Each scene shows the same named points in several views. A view is turned or mirrored, and shifted as a whole, has a little noise and may leave points out.

Scene 1
View 1
K717: [ 15   7  35  -6   4 -16 -22   2  -6  24 -18  20 -19 -38  -4  15 -19  17
  12 -17  17   1  -2 -10  36  -8  -6   9]
K240: [-13   4  13 -33   9 -10 -36  23 -23  44  -3  -6 -10 -18   7  22  -5   0
 -21  -1  11  19   5  20  31  -2  10   2]
K55: [-15  16  59 -14  48  -2 -38  39   3  28 -13   6  -7 -26  -4  19 -18  14
  -8 -17  28 -10  11  16  24  13  11  -5]
K80: [ -4   4  27 -32   2 -14 -29  16 -18  33   0   0  -9 -28   8  21  -8  14
 -10  -8   8  17   4   9  33  -7   6   4]
K543: [  7   7  45 -14  -3 -25 -27  -4 -10  28 -19  23 -21 -47  -2  18 -24  24
  30 -23   1   3   9 -32  38 -15 -24  -4]
K94: [ -9   7   3 -17   1 -14 -39  17 -21  63 -20   5 -21 -21   0  13  -3 -27
   1  14  12   2  15   6  22  -4  -2  -3]
K680: [ -8  13  19 -23  12  -4 -21  22 -14  28   4  -2  -4 -24   7   9  -2 -10
 -12   9   2   0   6   4  25  -6  13   1]
K202: [ 17   2  24 -11  -6 -17 -38  10   0  42 -20   4 -22 -17  -4  22 -15  10
 -11 -10  55  17 -10  42  28   7  11  25]
K796: [-27  12  32 -54  13 -15 -60  44  -5  57  11 -30  -4  -8  18  21   5 -11
 -32  15  38  18  20  56   9  16  22  -2]
K756: [ 21   0  -2  -9 -20 -13 -27   5  -9  48 -14   1 -21 -13  -1  11  -6 -12
 -12   8  41  15 -12  35  26  -1  12  27]
K105: [ -5  -1  10 -26   2 -14 -30  13 -26  40  -6   3 -12 -25   4  21  -7   6
 -15  -5   4  21   2   7  36  -6   5   4]
K804: [ 15   3  22 -10  -4 -15 -16   1 -12  27 -11  13 -15 -31  -1  16 -16  13
   2 -12  11   8  -5  -3  37 -11   0  14]
K277: [  4   7  24 -29  -6 -14 -33  19  -6  40   1 -10  -9 -18   9  14  -2  -2
 -14   6  30  11   1  29  21   1  14  14]
K580: [ 25  -6 -30 -12 -37 -15  -3 -13 -32  34  -3   8 -17 -22   3   6   0 -12
 -11  12  -6  22 -18   0  41 -27   9  25]
K766: [-11  -3   3 -31   4 -14 -38  19 -31  49 -10   2 -14 -19   3  27  -7   7
 -21  -7  10  29   2  22  37  -2   8   3]
K270: [ 27  -6  -6  -2 -21 -15 -12 -11 -24  32 -17  18 -21 -26  -5  16 -13   9
  -7  -9  16  22 -19   6  45 -16   4  24]
View 2
K543: [  4   8  -5   4  -5  -8  12 -38  15  -4  18  20  28   1  26 -39 -25 -18
  -7   3 -31  -5   1  16  53 -37  16 -11]
K55: [ -4  27 -35   9 -46  -8  40   4  10   6  13  25  32  -4   8   8 -48   8
  -6 -18 -13 -29  30 -10  23 -15  14  -2]
K804: [ -1  13 -14  21  -4  -1  -2 -14  11  -7  12  -1  31  12  13 -19 -16  -1
 -26   4 -19  -3   4  10  34 -20   5  -3]
K94: [ 22  15 -41  28  14  13  19  -1  10 -16   4 -12  27  -5   2  11 -38   7
   1  22 -16   5  16   5  18 -25   5 -28]
K202: [ -6   7 -12  11  -7   5   0  13  17  -7  10 -21  56 -11   0  -5 -20  11
 -22 -15  -3  -7  25   4  -4  -5 -11   6]
K80: [  3  14 -30  15 -14   0  19 -11   6  -5   3   9  30  17  14  -9 -20  10
  -7   0 -23  -6   2   3  21 -15  17  -5]
K240: [  9  15 -49  20 -10  11  21   3   4 -11   2  -7  31  16   2   8 -17  22
   0   8 -16  -1   6  -1   5  -7  10  -6]
K756: [  2   8 -16  35  12  11 -13  12  12 -14   5 -33  47   2  -3   5 -19  13
 -26   3  -1   3  16   6  -2  -6 -13  -6]
K105: [  8  15 -43  17  -5   9  11  -6   6 -12   6  -6  29  17   7  -5 -10  14
  -9  14 -18   2  -1   7  18 -11  10  -5]
K717: [ -1  12  -9  14 -10  -7   1 -19  13  -3  17   9  31   1  17 -21 -25  -7
 -23  -2 -21  -9  12  12  39 -26   7  -4]
K580: [  8   9 -24  46  31  13 -34  -7   5 -23   5 -28  24  31   7  -9   4   7
 -40  35 -15  19 -14  18  25 -12   0 -13]
K277: [  1   9 -24  33  -6   8  10   6   5  -9  -4 -11  44  12   8   9 -25  19
  -9  -5 -11  -3  12  -3  -7  -5   8  -6]
K796: [ 10  11 -57  24 -18  16  52  18   1 -13 -16  -7  48  10   1  32 -36  40
  30  -6 -11  -6  17 -15 -33   3  19 -10]
K766: [ 11  13 -53   9  -5  15  16   4   7 -13   5 -14  32  10  -2  -1  -6  20
   1  13 -15   4   3   7   8  -7   6  -3]
K270: [  0  10 -18  19  11   6 -27  -6  13 -12  15 -22  31  13   4 -23   2   0
 -38  14 -12   7   0  18  29 -14  -6   2]
K680: [  6  21 -40  40 -11   4  17  -2   1  -7   0   8  23  26  11  15 -30  15
 -14  10 -18  -7   6  -4  18 -15  17 -17]
View 3
K94: [ 19 -12  21  13  -6  10  15 -18   8 -16  16 -14  -8  13  14 -12 -35  33
  18  29  25  21 -15   2   8  -9   6   5]
K580: [ 11  11  -8  24 -10   2  -8   2 -14   5   1 -41  13  27 -27 -21 -17   0
  22   8  36 -12 -18  -3  39  -2 -14  -5]
K680: [ 20   2   7  22  -2   0   8 -14   9 -11   0 -11 -24  -3  11  -3 -32  19
  19  10  23  16   4   3   4  17  13 -23]
K105: [ 14  -1   6   6   6  11   4  -3   0  -9  15 -22  -7  11  12  -7 -23  23
   6  12  17   1  -5   4  15  22   5 -13]
K80: [ 20  -3   4   2  21   0   9 -13   9  -6  12 -11 -13   5  18  -4 -27  21
   4   2  10   3  -4   2  12  27  17 -16]
K756: [  1  -8   3  17 -22 -22   4  16  13  -6  14 -24   1  21  14  -9 -31   4
   0  21  16 -17 -22  -9   8 -10  -7   1]
K766: [ 10  -2   7   5   1  23  -2   6  -5 -15  23 -28  -3   9  15  -3 -18  30
   4  21  14   0  -5   8  11  32   4 -16]
K55: [ 18 -10  20  11  20  -6  23  -9  47 -10   4  14 -29  -9  49  10 -29  30
  -9   3   0  16   0  -5 -10  29  36 -18]
K796: [  1 -22  17  -1 -31 -12   2   2   0 -46  38 -11 -38 -12  46   8 -49  29
   2  41   2   9  10  14 -39  15   9 -27]
K277: [  7 -11   2   7 -11 -20   4   1   7 -16  18 -15 -19   5  24  -2 -36  11
   4  18   9  -7  -4   2  -5   8   8 -16]
K717: [ 24  -4   3   1  35 -11  21 -18  27   8   1  -5  -6  18  15  -9 -24  15
   0  -8  11  -6 -19 -10  27  16  19   1]
K240: [ 10  -5  10   9  -4  11   0   2   1 -19  20 -19 -15   2  21  -1 -27  27
   6  21  15   7  -1   7   1  21   7 -17]
K543: [ 37  -6   5 -14  58   0  29 -40  18  10   6  -6  -5  20   8 -18 -26  24
   7 -15  11   0 -18  -5  40  19  24   5]
K202: [  1 -14   5   4  -5 -26   8  17  28  -7  19 -13  -3  19  34  -2 -29  10
 -18  16   1 -24 -24 -11   1   4   5   2]
View 4
K270: [ 19 -22  12 -12 -16  -4  -1   7   7 -24   9  24 -19 -15 -16 -30 -15 -17
  20  39 -35  -3  -3  19   4  -9 -19  -9]
K80: [ -1   3   2 -11   1   6   0  30   6 -37  -3  29 -13 -20  -6   2   6 -10
   4   8 -14  19  14  16   3  -5 -24  15]
K580: [ 22 -21   8 -17 -39   8 -13  16 -10  -2  -3   6  -5 -11  10 -24 -25 -17
  14  52 -44  -6  11  15 -11 -18 -24 -22]
K804: [  9  -6  11 -10  -7   2   0  20  10 -28   9  24 -18 -16 -18 -14  -6 -10
  10  17 -26   0   6  15  -1 -12 -17  13]
K202: [ 10 -32   0 -18  10  20 -23 -20  17 -25   8  13 -21 -15  -1   8   9 -13
   2  -1 -21   6 -18  28  10  -7 -10  17]
K55: [-10  21  14 -14  18   4   1   9  16 -48  -4  41 -30 -19  -3  19  21   0
  -6 -22  17  18   8  25  10   4  -5  43]
K796: [-14  -6 -25 -26  16  36 -33   7   3 -21 -28   9   6 -15  43  50  31  -8
 -21 -24   0  45  12  27   7  -1 -24  24]
K105: [  2  -7   1 -16  -8   3  -4  19  -3 -31  -8  25  -2 -16   8  -4   6 -16
   4  16 -19  21   9  15   6  -4 -26   0]
K543: [  5   6  21   1  -5 -14  16  44   5 -48  25  35 -14 -20 -45 -20  10 -11
  13   3 -35   5  10  -3  -3 -16 -23  22]
K680: [ -2  16   6 -17 -15   9  -8  27  -4 -20 -15  22 -13 -15  18   9   0  -5
  -3   9  -3  14  25  19  -7  -6 -16  18]
K277: [  4 -12  -7 -16   1  26 -24   9   8 -20  -9   9 -12 -14  12  18   5  -7
  -5   2 -17  17   7  24  -1  -7 -18  17]
K756: [ 13 -28   2 -22 -12  21 -28 -17   5  -7   3   3 -15 -10  13   3  -1 -15
   1  13 -31  -4  -6  25  -2 -13  -8   7]
K94: [  5   1  19 -22 -25   2 -10  10 -17 -20   2  16   3 -12  22   4  28 -17
 -10  -5 -19  11  13   3  -8 -16 -15  10]
K240: [ -1  -3  -3 -21  -3  10  -9  17  -2 -26 -16  24  -1 -17  22   8  14 -14
  -2   7  -9  28  11  21   7  -2 -24   4]
K766: [  0 -16   0 -22  -3   5  -9  10  -3 -30 -14  27   5 -17  20   2  17 -17
   1  14 -15  30   2  19  14  -1 -27  -5]
View 5
K55: [ 25  -7 -25 -21  43   6 -51  -5  25  17   3  10  20 -36 -10   0  12 -19
 -40  -6 -22 -23 -20  -3 -46 -36  -8 -24]
K94: [  3  16  -2   0  33  10 -15 -13  16   2  18  -4   0   0   0  -7  13  17
 -54  18  -9  15 -12 -29 -22 -25  22 -14]
K796: [ 22  19  12   5  46 -28 -12 -45  17 -11  17   9  14 -27  -1  19   8  12
 -30 -29   0   0 -11  29 -27 -39  -6   2]
K202: [  1 -19 -12  13  24  28 -19   5  32   4  15   5   5 -16  13  -9   3 -10
 -18  -6  -1  -3 -13  -7 -25 -26   1  32]
K717: [ -7 -15 -21  -3  35  25 -41  30  28  14  -8 -12   0  -1  12 -21  13 -22
 -25  21 -16 -25  -9 -42 -35 -17  -3 -25]
K105: [  3  17   5   8  45  18 -21  -1   5  13   9  -2 -12   7  13 -11   3   3
 -29  14  -3 -10 -12 -13 -32 -22   5 -11]
K270: [-14  -5  -5  23  33  47 -10  25   5  17   8   0 -26  15  22 -24   6  -3
 -16  23  -4  -7 -12 -34 -31 -10  15  12]
K240: [ 12  20   5   6  46   7 -19 -14   4  11  13   4  -7  -2  10  -1   5   7
 -32   5  -3 -10 -15  -2 -34 -27   4  -9]
K804: [ -7  -7 -11   7  38  28 -24  18  15  12   0  -3 -11   5  14 -17  12  -9
 -23  19 -14 -16 -10 -34 -34 -14   3 -13]
K680: [  6   9  -5   0  48   2 -13  -9  -2  12   2  10 -11 -10   3  -1  24   3
 -33   6 -21  -7 -11 -17 -42 -22   6 -28]
K766: [  9  25  10   9  44  20 -24  -9   6  12  15   2  -7   6  14  -6  -6   9
 -31  11   3  -9 -15   0 -30 -25   6   1]
K543: [-13  -1 -19  -7  38  18 -51  30  31   8 -10 -27   3  15  10 -26   6 -18
 -33  34 -11 -27  -5 -53 -28 -15  -4 -41]
K80: [  4   8  -5   1  45   9 -31   4  11  10   0  -4  -6   0  10  -9   8  -7
 -27  11 -10 -22 -11 -17 -37 -22  -4 -23]
K756: [ -7 -11  -2  22  26  21   8  -7  15  -2  21   8 -11  -6  15  -4  15  11
 -25  -4  -5  16  -9 -14 -19 -21  19  28]
K580: [-21   5  10  31  40  36  15  15 -14  13  10   3 -43  25  28 -21  16  14
 -16  29  -9   5  -5 -41 -28  -2  25   1]
K277: [  2  -2  -2  12  38   1  -8 -11  14   0   9   6  -3 -13  11  -2  14   0
 -19  -8  -7  -5  -9  -6 -30 -24   2   2]

In a view up to two points have been moved. Name them for each view, in the order of its rows, or write -.
view 1 -> K80
view 2 -> K796
view 3 -> K766
view 4 -> K270
view 5 -> K717, K756
